Each row is a point on a tangle of strands that fork, close into loops and nearly touch. The rows are in no order.
In the rows, 128 means zero.
Two points are linked if the straight distance between their rows is under 86.3.
q_883: [167 164 172  82 176 150 154 173  85 109 140 195  71 118 184  91 114 160
 104 148 178 125]
q_239: [121 164 143 155 141  99 139 137 132 108 142 158 147 104 148 122 137 136
 113 158 141 107]
q_253: [184 203 127 168 128 122 119 141 177 159 185 150 144 146  83  84 158 158
  97 151  99 112]
q_15: [132  93 140  96  76 139 132 138 147  99 125 132 118 141 101 189  85 125
 171 132 136 139]
q_319: [ 83 118 131 202 148 113 170 124 150 109 153  89 143  90 135  71 155 111
 112 156 115 125]
q_475: [116 126 129 169 175 122 158 138 151 100 131 119 104 101 156  55 160 163
  79 133 154 108]
q_772: [ 57 117 135 112 110 130  93  89  67 129 177 121 175 181 141 123 111 111
 119 174 150 106]
q_476: [120 177 136 106 153 147 119  92  52 119 193 151 148 189 148 145  82 114
 154 187 143 115]
q_648: [128 110 125 177 145 108 163 108 150 105 137 101 135 108 134  60 146 141
  98 140 144 113]
q_632: [ 70 104 102 117 118 126 158 156 127 173 101 128 118 118 193  94 178 113
 111  72 146 131]
q_122: [131  86 151  85  94 164 157  93 125  80 165 138 125 167 119 151  50 111
 176 159 173 136]
q_560: [ 93  47 108 125  73 107 100 122  96 151 126  79 148 155 125  92 144 122
  86  99 129 128]
q_468: [121 152 121 133 110 112 132 182 150 188 117 157 153 156 131 142 163 130
 153 108  85 122]
q_464: [ 84  95 133 139 105 115  56  65  77 139 166 105 182 164  92 122 121 118
  89 149 113 125]
q_199: [119  99 149 120  95 127 123 108 149  77 155 122 171 169 118 183  70 104
 177 172 154 135]
q_18: [135 127 128  93 101 144 124 125 104 125 137 156 130 157 137 153 108 116
 176 140 154 123]
q_312: [169  45 142 102 102 128 135 109 144 105  99  79 109 121  75 120  89 124
 142 101 164 140]
q_606: [129  97  88 111 103 125 110 168 130 137  79 102 124 164  69 201 123 129
 156 109  95 145]
q_496: [ 66 117 103 107 133 154 144 113  67 152 155 129 110 148 207 112 135  91
 123 144 146 140]
q_216: [ 89 129 132 197  95  95 133 110 162 114 160 114 163  98 137  71 168 140
  80 146  97 100]
q_294: [135 162 108 171 135 120 116 121 153 131 104 135 134 119 126 123 171 133
 103 115  81 113]
q_900: [152 131 139 148 106 110 149 124 186  81 113 127 160 119  96 169 107 114
 154 148 118 119]
q_786: [150 170 127 123 123 114 145 184 147 185 117 180 128 143 143 123 149 152
 153 108 111 105]
q_493: [151  90 104 129  76 113 101 123 115 160  99 124 109 109 138  78 209 141
  73  57 110  94]
q_390: [127 145 117 112 106 120 103 166 114 179 150 167 164 180 141 148 140 135
 164 113  98 121]
q_823: [166 160 155 139 141 115 140 123 128  95 160 153 138 126 134 120 106 127
 117 157 136 106]
q_111: [162 167 131 154 190 130 138  99 139  68 123 100 125 107  89 149  84 110
 114 180 139 141]
q_863: [110 129 140 138 169 141 160 155 139 122 135 148  86  99 183  49 154 153
  75 125 166 120]
q_836: [ 98  71 146 147 138 149 176 157 183  97 126 121 105 110 144 152 116 110
 194  98 144 169]
q_923: [119 170 111 134 185 140 147 172 129 103  99 127  95 112 143 161 138 120
 118 130 121 166]
q_550: [145 123 109 174 133 131  76  95 132 151 114 104 100 113 101 110 195 157
  52  93  87 116]
q_599: [ 92 178 140 120 153 112 122 112  82 116 191 158 164 168 159 147 100 109
 153 204 132 123]
q_656: [ 67 140  95 147 172 129 133 126 114 121 140  99 132 119 150 150 129  83
 132 170 111 168]
q_147: [150  68 117 125 118 121 143 116 150 100 106  82 139 132  66 144  93 103
 145 128 149 149]
q_380: [108  84 130  94 142 143 162 133  96 157 109 142  89  99 180  69 143 133
 107  90 180 119]
q_271: [142 151 141  70 135 155 129 145  75 174 144 173  93 159 157 153 114 119
 178 120 127 121]
q_472: [ 95 111 129 138 143 124 171 159 140 136 124 154 117  91 200  78 160 130
  95 105 164 102]
q_39: [151 172 122 104 148 144 145 168  91 162 150 193 122 154 165 141 116 135
 151 136 130 129]
q_250: [ 59 118 101 138 137 122 119 129 120 128 134  75 163 131 127 146 129  73
 142 161  95 166]
q_401: [ 88 192 108 130 151 136  94 139  91 147 152 118 151 161 124 188 121 110
 160 168  80 144]
q_465: [ 95  83 141  75  53 132 149 139 105 110 153 152 132 176 158 147  95 115
 167 147 177 107]
q_471: [102  62 127 121 106 128 132  82  79 142 168 123 138 153 170  65 123 112
  87 121 168 117]
q_185: [166  91 133 176 148 119 172  83 164  76 110  56 115  99  95  86 126 128
 129 103 161 111]
q_509: [ 76  91 138  94  75 152 157 130 131 105 146 138 118 168 168 168  94 105
 186 143 159 126]
q_528: [ 94  89 125 163 104 117  56  63  94 146 165  96 156 141 107 104 139 124
  50 116 119 134]
q_543: [ 99 133 143 129 101 137 116 128 155  89 153 102 154 154 112 191  78  88
 193 183 118 152]
q_443: [ 42 143 121 172 127 114  80 110 111 148 157  92 164 104 103 142 136 101
 102 179  71 159]
q_506: [ 70 154 158 160 150 121  96 127  90 122 189 150 162 137 145 125 131 128
  98 216 102 137]
q_308: [ 99 117 134 150 159 127 179 142 175  93 144 115 114 116 145 131 126 108
 157 153 155 144]
q_234: [ 93 119 109 135 146 145  55  80  44 185 113 134 102 138 124 129 154 132
  56 112  90 155]
q_642: [ 63 129 134 186 116 111  72 113 102 163 159 140 164 129 132 118 160 123
  81 140  83 115]
q_580: [ 99  80 127  87 104 126 142 132  75 161 122 156 118 132 192  73 132 123
 108 101 171 113]
q_255: [149 185 115 152 186 130 142 147 149 103  95 132 103 115 100 171 136 119
 131 152 104 151]
q_142: [ 71 114 121 154 148 132 137 131 100 150 141 147 110 128 193  80 153 124
  65 135 144 130]
q_220: [222 162 115 154 126 128 103  97 140 147 145 125 138 136  70 102 181 153
 101 100  90 108]
q_101: [161 133 169  79  95 137 134 156 146 159 153 198 102 162 152 153  97 150
 216 126 126 132]
q_2: [145 114 112 132  76 102 103 147 132 165 121 141 131 124 129  95 189 158
 100  65  97  82]
q_991: [100 126 134 134  77 106 107 122 113 127 160 125 196 177 124 137 110 120
 149 160 116 114]
q_958: [ 51 149 109 140 155 127 143 174 110 153 139 146 116 127 210 131 157 114
 102 157 112 147]
q_414: [ 86  87 127 160  59  79  89 130 129 115 163  85 203 123  86 109 159 122
  93 141  93 115]
q_586: [150 143 130 166 126 120 112  80 124  99 145 113 105 104 128  89 169 149
  49 132 135 107]
q_651: [ 56 141 104 143 128 127 153 173 168 137  88 105 117 114 153 157 171 104
 130 105 110 154]
q_44: [205 193 131 121 166 136 129 146 138 175 137 165 114 152  93 107 126 151
 122 133 113 124]
q_924: [219 183 139 123 179 124 129 134 126 136  98 138 104 119  89 122 122 155
 123 126 106 129]
q_222: [108 145 123 144 151 110 110 106 123 125 118 107 163 131 123 129 118 108
 108 155 117 145]
q_190: [ 37 150 137 194 131 107  94 124 114 147 158 124 163  98 137 118 183 130
  81 170  76 118]
q_525: [116 122 127 122 205 163 174 147 117 107 149 114  63 120 161 145 103 106
 144 146 150 195]
q_14: [176 129 131  71 148 152 116  75  63 123 120 132 108 141 107 128  63 121
 131 165 162 132]
q_21: [207 168 122 149 146 100  96 102 136 118 132 102 176 154  40 167 117 128
 139 124  79 131]
q_56: [ 84 168 123 129 135 129 134 151 125 125 156 133 118 135 169 187 110 107
 170 157 119 146]
q_585: [112 108 155  94  71 123 141 143 112 125 170 186 151 170 188 139 112 112
 172 142 171  95]
q_861: [124 142 122 106 153 133 126 122  92 151 126 149 117 126 162 110 123 129
  93 143 141 133]
q_157: [103 140 131 130 171 139 160 123 102  92 186 129  99 139 192 125  95 106
 133 178 170 152]
q_565: [153 130 110 118 169 144  85  78  69 163 102 105  91 109 104  85 145 126
  40 109 114 151]
q_856: [139 147  99 143 183 133 124  80 117 111 104  80 141 127  78 149  98 111
 101 162 113 168]
q_588: [ 99 112 119 140 120 123 108 111 117 131 148 110 170 120 130 104 122 112
  97 142 133 128]
q_760: [ 60  94 128 148 109 125 140 145 138 124 138 106 155 137 169 120 137  96
 141 138 137 150]
q_301: [127 159 117 187 139 108 117 123 163 117 110 126 121 111 140 100 187 162
  74 139  97  88]
q_109: [174 149 114 102 151 137 116 104 110 142  78 114  89 102 110 122 131 153
  99  86 106 116]
q_81: [106 162 119 174 146 110 138 121 175  88 125  67 177 110  93 166 121 100
 139 180 102 156]
q_304: [174 130 133  56 130 163 114  89  76 129 119 135 115 175  83 167  72 107
 190 138 132 137]
q_763: [135 140 138 158 161 120 163 109 170  74 121  94 138 109 109 150 100 102
 129 172 148 152]
q_149: [ 95 126 123 120 133 135 113  91  85 121 163 128 163 155 151 121 106 103
 117 160 148 128]
q_612: [ 65 104 145 149  91 110  77 108  70 155 171 145 156 159 131 119 145 132
  86 122 104 121]
q_553: [100 171 141 153 103  95 129 157 149 129 154 138 188 137 114 163 136 106
 170 170  87 134]
q_999: [161 143 171  72 172 173 164 176 132 128 112 159  55  79 172 142 123 154
 131 113 161 140]
q_372: [133 101 109  99 139 134 134 120 116 166  64 112  96  97 143  80 154 130
  87  73 131 131]
q_412: [ 76  72 114  87  82 130 126 136  92 141 132 145 133 165 177  86 126 104
 128 106 177 109]
q_309: [ 91 154 109 119 146 137  78 117  65 196 166 139 150 202  89 156 136 148
 145 130  80 127]
q_434: [195 145 147 117 129 132 141 130 186 106  91 126  97  73  94 124 124 173
 150  89 137  99]
q_848: [136  84 151  74  97 177 150 154 167 120 119 160  75 108 165 156 101 136
 178  98 153 154]
q_671: [158 146 114 130 146 119 130 122 130 126  93 115 112  93 123 108 133 149
  80 110 123 130]
q_9: [ 42 129 111 148 142 128 135 151  93 174 137 166 106 122 207  99 181 128
  64 146 113 131]
q_901: [223 129 164 123 135 116 126  90 109  72 153 135 122 108 121  71 111 144
  77 141 178  95]
q_637: [ 68 108  78  83 105 146 111 168  96 170  88 131 104 153 176 164 168 100
 122  96 109 156]
q_417: [127 114 117 173 162 122 164 101 176  90 101  68 100  85 111  89 140 151
 125 111 138 122]
q_355: [140 107 128 137 144 128 123 116 143 106 110  77 145 129  86 165  99  94
 149 149 123 163]
q_491: [146  89 110 133 134 123 119  86 116 127 113  88 125 115 102 103 112 116
  84 108 139 133]
q_98: [200 142 128 157 108 112 115 103 154 102 127 128 151 104  97 110 147 160
 133  96 134  88]
q_214: [165 114 159 115 113 144 138 126 189  75 110 150 112 107  94 178  78 123
 173 112 146 144]
q_621: [ 70 128 147 123  84 127 103 108  99 111 189 121 187 172 133 143 106 100
 161 185 143 100]
q_975: [ 84  60 129 131 109 136 165 150 167 116 124 113 125 147 140 151 134  95
 181 111 130 164]
q_333: [115  96 158 100  79 113 157 153 133 122 149 178 151 132 187 117 106 124
 143 111 177  94]
q_188: [146 158 119 145 110 103 125 161 169 143  98 161 132 105 144 107 189 164
 124  84 105  77]
q_940: [106  63 135 153 139 119 188 128 120 117 130 122 134 106 158  66 144 109
 122  92 174 116]
q_405: [170  88 174  86  96 156 128 128 174 103  90 121 106  96  83 165  86 131
 169 100 138 158]
q_3: [185 184 134 170 160 115 108 122 146 138 136 119 162 141  64 146 120 143
 134 152  81 132]
q_191: [196 205 118 160 146 122 123 138 165 161 139 154 124 146  88  98 158 164
 114 122  95 102]
q_647: [134 152  99 122 147 128 110 137 116 142  84 109 139 139  77 197 112 113
 152 130  89 172]
q_864: [111  83 121 101 122 160 158 163 181 113  89 115  73  95  92 171 118 123
 174  90 121 160]
q_817: [177  97 155  97 118 137 145 123 149 118  95 113  98  76 136  95 124 151
 119  80 167 104]
q_646: [156 156 128 119 146 124 107 135  99 157 110 144 138 136 122 156 122 121
 142 128 106 127]
q_441: [ 67 105 137 140  59  90 118 159 136 113 162 118 191 154 131 152 123 110
 147 157 120 106]
q_535: [149  94 150  82 131 137 138 138 110 145 111 138  98  98 162  94 109 142
 107  88 174 109]
q_891: [128  74 108 120  94 113  97  87  90 134 119  93 132 147 113  96 121 113
  82 107 144 121]
q_702: [149 199 128 112 168 144 129 144  70 173 166 168 116 178 157 147 115 135
 159 170 120 128]
q_943: [148 148 146 100 162 174 166 159 148 127  90 127  70  71 151 141 131 143
 144 113 150 148]
q_675: [134 145 108 175 127 110 105 124 134 166 105 130 125 113 113 122 186 151
  85  80  73 126]
q_706: [134 171 108 166 126 119 142 170 194 144  85 140 115 108 140 127 186 175
 147  93  85  91]
q_513: [ 91 138  78  83 137 146 113 165 109 165  77 130 100 151 158 191 150 111
 151  92  90 174]
q_713: [190 136 111  95 177 132 112  95 102 142  78 101  89  94  97 129 118 131
  94 112 123 157]
q_927: [145 134 135 102 106 128 143 164 145 149  96 150 116 109 133 140 132 146
 140  95 140 118]
q_453: [ 81 121 103  52  99 166 130 136  55 158 127 131  85 171 164 145 119 107
 156 115 139 126]
q_697: [ 72 124 119 121 173 144 170 124  82 131 178 119 105 144 205 108 122  95
 146 165 162 160]
q_29: [155 210 105 106 192 164 116 144  76 192 159 163 107 182 119 141 117 130
 147 158  97 162]
q_383: [ 83 130  96  87 119 146 118 123  56 152 147 143 119 163 183 132 124 111
 138 132 139 118]
q_314: [156  65 125  81  87 113 127 131 145 121  74 109 108 124  89 138 101 135
 143  89 139 138]
q_398: [112 125 138 182 115  96 151 118 167  94 163 110 162 110 151  66 150 134
  93 139 147  86]
q_699: [118 138 149 142 185 141 177 160 152  85 146 138 112 100 153 115 117 117
 119 161 166 134]
q_50: [130 136 120  46 119 166 126 128  69 166 111 153  74 143 160 162 101 119
 160 120 147 127]
q_374: [130 105 123  92 112 141 120 134 133 117 113 122 125 142 122 156  93 103
 164 134 142 143]
q_65: [133 106 120 125 153 145 162 137 170 104 100 104  96  96 100 164 113 119
 143 105 128 168]
q_753: [ 81 171 122 164 122 101 116 155 144 125 124 118 169 117 125 150 148 111
 129 160  81 141]
q_211: [ 88 101  92 110 104 124  80 137  82 163 100 121 151 175 107 154 149 128
 119 115 110 132]
q_552: [125 126  89 117 136 116  98 147 117 139  63  82 127 143  66 179 138 127
 136 115  93 156]
q_34: [192 116 139  87  92 114 106 139 117 154  87 119 118 139  87 132 128 144
 146  90 125 111]
q_577: [ 79 143  99 154 178 136 110 113 107 124 119  76 142 108 127 130 129 101
  97 172 102 198]
q_461: [169 127 168  49  89 149 127 129 127 165 120 171  89 164 122 152  92 146
 197 114 129 121]
q_430: [ 88 146  94 130 191 155 149 150 110 110 146  99  59 122 184 165  97  97
 147 146 134 192]
q_937: [106 152 136 156 124 113 122 128 152  88 140 107 166 121 101 171 100  88
 158 183 125 152]
q_661: [122 119 150 111  67 107 129 179 161 129 123 168 164 130 154 144 141 132
 158 105 126  92]
q_455: [ 88 138 119 162 133 117  74 117  97 168 138 137 163 145 100 130 160 138
  95 135  74 144]
q_767: [218 190 144 178 148 114 134 108 164  82 146 135 158 119  77 129 129 143
 116 161 113  90]
q_824: [149 129 153  82 160 170 172 162 122 130 127 155  75  90 183 105 100 136
 135 120 187 135]
q_939: [186 148 123 143 119 107  98 126 135 166 146 127 161 152  70 113 151 140
 116  85  78 116]
q_260: [ 89  90 144 145 135 130 127  91  81 148 165 142 131 134 177  62 131 133
  49 141 149 122]
q_852: [187 154 159 155 127 104 133 109 169  88 135 136 168 123  91 155 104 129
 142 151 130  97]
q_566: [172  90 129  61  95 128 114 148 115 147  67 115  94 156  93 167  98 132
 153  97 124 125]
q_280: [ 90 119 130 192  71  88 100 100 158 105 166  79 178 110 106  91 168 123
  85 134  98 111]
q_322: [ 97 166 151 150 123 113 112 114  91 138 187 165 166 160 151 124 116 120
 127 197 122 112]
q_876: [124 147 118 156 112 101 102 162 151 141 125 133 175 163  90 178 135 126
 171 144  79 138]
q_270: [176 141 116 153 138 106  71  95 115 143 156 107 189 169  46 153 112 129
 124 131  87 126]
q_432: [164 121 151 107  80 115 144 166 161 141 112 172 137 125 128 152 126 144
 167  92 134  95]
q_592: [152 126 128 115  87 119 104 129 101 166 149 158 169 173 117 120 117 136
 159 120 122  96]
q_116: [188 133 130 122 106 109 112 126 132 123 107 136 128 122  96 121 139 146
 125  87 113 106]
q_249: [170 170 162 120 164 148 166 147 167  86 109 156  89  96 119 170  98 139
 156 147 145 135]
q_799: [176 152 101 156 147 130 103  87 125 139  90 104  87 108 101  98 175 162
  58 104  83 120]
q_809: [ 93 161  91 131 142 134 144 170 162 140  76 128  95  92 131 160 162 121
 135  98  99 152]
q_797: [112 135 106 139 150 120 136 134 137 135 103 111 115 100 144 120 144 125
 102 114 128 143]
q_926: [183 156 137  81  90 141 121 169 132 208 147 182 147 180 114 117 105 142
 172 124 131 113]
q_894: [200 183 127 125 185 130 119 125  91 152  92 142  82 120  86 105 138 165
  76 139  97 127]
q_877: [ 87 108 104 150 115 100 103 145 145 117 113  65 181 128  59 162 138 109
 127 141  85 149]
q_20: [127 154 135 118 113 144 129 128  98 137 161 159 147 188 151 170  94 109
 187 167 141 116]
q_820: [ 67 173 133 181 143 106 103 143 117 158 143 135 161 112 127 134 169 127
 110 175  58 131]
q_950: [161 158 167  90 112 150 151 174 164 149 134 196  91 132 168 159 118 147
 189 113 127 144]
q_258: [208 115 128 126 116 132 111 109 174  88  84  88 109  78  85 133 118 164
 150  86 142 114]
q_431: [191 160 132 158 144 115 136 104 168  73 119 117 127  86 104 106 142 170
 114 128 142  86]
q_267: [164 123 147 124  94 116 136 135 207  82 113 143 146 125  76 187  91 137
 189 126 115 133]
q_834: [ 97  56 110  83  71 135 114  90  65 144 150 121 139 162 155  88 119 118
 108 119 178 111]
q_288: [149 102 148 153 110 136 164 121 213  60 123 113 127  97 100 138 100 134
 172 111 153 108]
q_968: [142 140 159  70 120 157 141 178 176 139 109 164  83 112 138 190 109 158
 181 101 105 151]
q_979: [ 29 113 114 139 106 114 124 161 133 136 149  82 153 138 128 159 140  89
 159 171 108 156]
q_615: [100 121 139 123  68  98 137 181 140 154 125 175 166 134 181 115 172 146
 137  93 133  81]
q_160: [214 178 135 171 143 102 126  76 160  60 153 121 134 115  84  97 135 157
  99 151 130  91]
q_829: [ 78 101  91 115 110 127 116 154 101 155  97 107 133 159 147 143 146 114
 118 111 119 146]
q_419: [ 95 156 133 140 139 117 154 164 153 122 140 166 135 114 177 141 127 116
 122 151 135 134]
q_815: [164  94 156  86  73 117 123 151 167 113 112 161 125 140 112 171  95 140
 174 104 136 123]
q_447: [188 129 149  70 108 150 120 107 105 146 106 149 117 174  90 162  75 145
 197 134 135 125]
q_392: [189 153 143 105 108 139 142 171 144 197 131 173 128 162 122 112 141 146
 166 100 126 128]
q_30: [ 96  52 140  89  63 137 150 143  96 135 129 147 120 167 163 122 116 120
 150 113 178 119]
q_426: [143 128  96 129 189 150 110  83  98 141  86 102  91 104 114 104 121 120
  66 114 116 168]
q_893: [139 138 118 125 193 160 166 133 138 100 116 116  82 105 130 154  96 111
 140 149 153 179]
q_908: [ 57 103 117 134  84 104 111 163 117 139 134 104 180 168 145 163 146 105
 145 152 106 132]
q_902: [ 94 184  97 123 184 150 141 171 125 121 134 129  74 120 181 167 130 111
 128 161 116 170]
q_858: [129 128 101 116 128 123 120 123 100 145 123 152 144 144 129 133 135 119
 113 113 124 122]
q_123: [ 83  85 106 155  84  86  89 132 137 124 125  61 180 148  70 134 147 128
 112 132  95 122]
q_241: [181 141 193  93 111 127 148 139 158  91 149 190 125 114 141 151  86 143
 171 134 171 102]
q_846: [188 124 150  84 136 148 129  85 102 102 118 142 114 120 106 139  76 112
 146 142 172 136]
q_985: [114 119 105 102 121 136 126 156 143 131  93 136 116 124 135 160 121 112
 147 108 134 135]
q_474: [168 139 112 152  92 119  80 122 152 199 169 127 159 162  85 109 191 146
 107  79  79 117]
q_687: [138  74 128 100 153 151 153 135 123 140  75  97  86  83 138  83 142 132
 121  75 154 141]
q_874: [184 120 125 129 124 116 131 109 164  74 104 108 124  88  78 129 108 127
 128 106 144 111]
q_277: [132 115 144 125  91 112 144 134 146 124 148 163 153 116 156  97 135 138
 115 103 180  94]
q_442: [191  91 143 110 139 124 133  66 109  90 150 112 119  96 116  57 115 136
  85 122 186 111]
q_303: [190 183 134 161 181 134 111 115 118 130  91 129  72 115 106  83 177 171
  69 126  82 123]
q_761: [ 81 187 106 143 164 142  77 128  81 181 160 136 160 174 107 152 135 129
 148 158  77 146]
q_400: [105 183 130 114 126 153 132 142 109 129 182 157 119 171 165 184  87 111
 198 171 106 136]
q_362: [181 139 169  90 139 152 132 117 129 112 127 164 112 110 137 140  83 139
 156 136 163 125]
q_841: [179 182 135 133 173 125 159 148 160  93  98 137 113 100  94 162 112 150
 152 132 117 137]
q_49: [162 157 150 112 166 138 144 144  89 106 142 185  97 137 170 114  91 140
 118 157 177 121]
q_251: [172 134 188 113 113 153 153 138 181  84 124 185 110  83 125 160  92 169
 163 113 151 100]
q_278: [143 138 139  91  81 121 129 152 111 182 175 195 155 193 142 124 103 139
 177 122 136  93]
q_291: [138 126 102 111 139 136  80  97  57 193  91 140 102 132 130 123 145 142
  76  99  92 139]
q_770: [141 161 111  87 162 150 129 146  77 139 125 170  93 135 169 142 125 115
 124 140 146 143]
q_854: [ 98 120 101 102 120 128 112 176 113 157  87 127 118 155 110 191 151 123
 160 103  89 154]
q_265: [236 147 135 127 132 115 102  97 110 150 138 136 116 113  92  92 157 157
  90 100 100 117]
q_691: [109 119 159 155 189 131 184 136 128  84 173 125 109 123 169  94 106 106
 125 178 185 153]
q_720: [ 85  87  91 120 147 137 149 140 112 184  76 121  97 102 162  91 171 118
  94  78 130 155]
q_576: [105  99 111 161  87 108 133 130 146 131 115 100 160 118 140  82 163 137
  95 101 136 100]
q_735: [106 110 102 127 158 149  76  69  63 163 119 105 105 133 107 113 131 115
  50 118 117 144]
q_445: [224 143 153 142 128 111 121  89 117  83 155 144 122 106 132  70 162 166
  74 129 149  86]
q_519: [130 120 124 126 117 116 142 142 141 124 133 149 118 100 168  82 158 136
  97  92 164  97]
q_878: [146 141 132 153 129 104  64  91  88 138 156 114 175 157  82 130 123 132
 105 139  90 133]
q_144: [150 160 133 164 123  97 107 135 160 141 120 127 180 142  90 154 136 135
 139 123  80 133]
q_248: [166  51 140 117 102 133 153 102 139 102 114  91 119 114 104  81 116 126
 134  78 170 118]
q_695: [ 95 104 128  81  90 166 152 100  95  93 163 124 108 170 152 148  65  95
 181 152 169 137]
q_707: [122 101 105 147  97 118 127 111 137 137 109 125 129 102 146  68 191 139
  68  78 119 101]
q_879: [175 134 130 157 125 109 135 123 189  78 130 117 121  84 134  82 154 177
 129 111 166  77]
q_574: [176 112 115 135  78 103  86 137 122 188 143 151 150 154 104  87 199 156
 102  71  86  92]
q_663: [132  67 151 132 156 149 174 127 140 134  95  94  98  74 150  64 131 149
 144  63 164 111]
q_837: [ 48 121 108 156 122 116 155 162 150 139 121 103 147 121 172 127 173 107
 122 136 119 141]
q_437: [155 102 169  63 127 178 164 139 138 120 128 140  75  91 164 131  85 135
 155 105 168 141]
q_425: [ 75 141 105 184 146 117 138 117 158 117 107  59 157 104  88 136 128  93
 124 151  87 159]
q_942: [120 112 155 153  74 115 153 143 227  71 128 136 141 100 121 139 111 148
 169 112 132 105]
q_518: [ 92 129 103 131 120 117  67 126  95 181 127 136 159 183 102 147 159 144
 132 120  80 141]
q_995: [107 100 157 147  89 113 167 155 193  90 148 138 161 108 147 128 120 116
 159 116 156 101]
q_683: [107 129  83 131 165 134 107 101 109 138 107  96 147 137 106 149 103 102
 114 154 113 178]
q_110: [168 143 165 124 145 165 170 148 197  73 107 162  97  67 115 163  96 170
 173 133 146 128]
q_68: [ 78 102 152 171  86  98 159 151 181  97 163 117 183 113 158 101 134 104
 137 141 135 114]
q_832: [168  67 123 145 134 115 161  84 139  94 130  68 115 101 104  52 136 119
 123  79 168 113]
q_684: [171 172 116 100 161 159 105 134  89 186 120 156 110 166 121 145 118 127
 159 130  95 146]
q_633: [ 34 141 141 160 146 106  78  98  87 136 175 125 170 125 112 124 134 110
  95 195  92 140]
q_421: [134 148 119 193 139 121 110 103 152 110 136 113 100 107 147  67 197 178
  67 135 130  89]
q_25: [ 80  62 102 149  94  92 135 136 131 149 121 106 143 136 139  95 164 121
  95  92 130 123]
q_279: [158 158 113  69 154 155 101  81  49 131 117 126 114 162  98 156  67 113
 155 157 128 138]
q_933: [184 106 187  46 109 158 129 125 150 112  95 139  94 106 112 156  67 143
 178 112 155 132]
q_895: [162 153 117 156 182 130 135  97 115  94 108 102 114 110  83 119 111 118
  74 157 131 144]
q_548: [ 96 137 119 120  96 119 147 192 131 156 129 184 148 144 199 149 162 127
 150 111 134 114]
q_974: [156 116 142 123 177 172 163 116 170  96 105 113  78  81 109 150  88 127
 150 127 148 165]
q_530: [176 130 112 151 158 130 143  95 167  79  87  74 114  90  60 126  94 126
 108 124 141 128]
q_177: [ 39 104 113 131 110 132  58  92  51 180 143 125 146 164 136 129 147 128
  82 119 119 117]
q_849: [ 64  91 118 131 119 132 151 158 125 164 126 152 125 116 194  74 159 129
  86 112 145 115]
q_868: [123  68 150 170 155 133 186 131 159 114 118 110 121  87 148  61 150 143
 138  82 180 101]
q_643: [139  92 143 119  95 133 140  94 138  75 155 136 154 136 113 153  63 114
 163 152 176 132]
q_607: [116 177 110 129 157 127 110 138 115 129 124 108 138 147 108 191 110 102
 159 170  95 176]
q_930: [ 63 114 120 189 152 120 151 104 137 143 135  80 148 108 136  82 160 105
  91 151  98 150]
q_293: [ 57  80  90 100 103 121  67 100  52 177 117 110 144 183 111 134 162 136
 105 109 101 131]
q_919: [153 112 110 166 149 120 158 114 183 101 106  97 117  82 123  66 164 170
 119  97 145  83]
q_79: [ 64 135  98 185 138 115 116 126 141 133 109  78 146 102 110 120 165 107
  97 153  73 152]
q_679: [175 118 131 116 147 123 126  86 114 117 124 105 123  93 123  93 126 133
  89 122 151 128]
q_146: [ 80  70 126 130  84 113 141 148 141 116 134 116 152 157 121 144 117 101
 155 133 145 144]
q_884: [206 137 143 152 121 131 100  65 117  97 144 130  94 107 114  67 184 171
  56 128 142 101]
q_785: [119 138 122  96 149 146 120  81  70 125 162 132 130 161 142 143  82 101
 151 168 157 125]
q_148: [160 154 152 110 146 122 145 122 104  94 154 161 141 137 158 117  81 125
 118 171 176 120]
q_746: [ 83  93 147 148 143 141 188 153 187  89 166 126 123 121 172 155 106 107
 179 140 132 165]
q_523: [144 142 134 173 149 126 172 124 205  58 121 103 127  99 118 125 117 153
 151 136 162 107]
q_681: [119 123 139 148 139 112  58  50  80 128 173 118 175 154  73 132  96 125
  84 157 108 117]
q_835: [ 79 167 129 125 113 123 143 168 133 135 156 163 138 136 193 163 139 111
 149 147 124 120]
q_694: [207 124 175  85 117 148 128 136 180 129  94 124  92  81 122 119 119 179
 139  70 164  95]
q_282: [123 117 103 149 114 107 134 128 154 115  99  88 139 100 111 107 158 119
 107  91 126 125]
q_601: [142 169 155 181 159 115 167 118 194  56 139 116 140  96 110 122 107 120
 134 176 156 114]
q_284: [125 106 131  83 122 163 156 160 185 106 107 148  77 105 130 187 106 131
 178 101 124 155]
q_619: [110 164 105 145 137 131 142 184 185 135  71 141 124  99 128 161 171 159
 147 102 107 121]

A fork is a point with three links, a tip a point with one. Leave the first point through the second and follow the links. Name the first fork or tip that comes.
q_249; q_841 -> q_284
q_191; q_44 -> q_679
q_319; q_930 -> q_465
q_876; q_144 -> q_528
q_854; q_606 -> q_518

How many points has the smallest loop of links through each point below? Write none if it is on no loop.
q_519 -> 13
q_432 -> 6
q_577 -> 13
q_684 -> 8
q_177 -> 7
q_392 -> 7
q_835 -> 12

A tip is a point with one link. Name the tips that can be reached along the links from each point below, in the order of the rows.
q_619 -> q_188
q_707 -> q_253, q_291, q_265
q_868 -> q_958, q_940, q_877, q_530
q_927 -> q_883
q_876 -> q_528
q_267 -> q_355, q_933
q_362 -> q_943
q_322 -> q_443, q_68
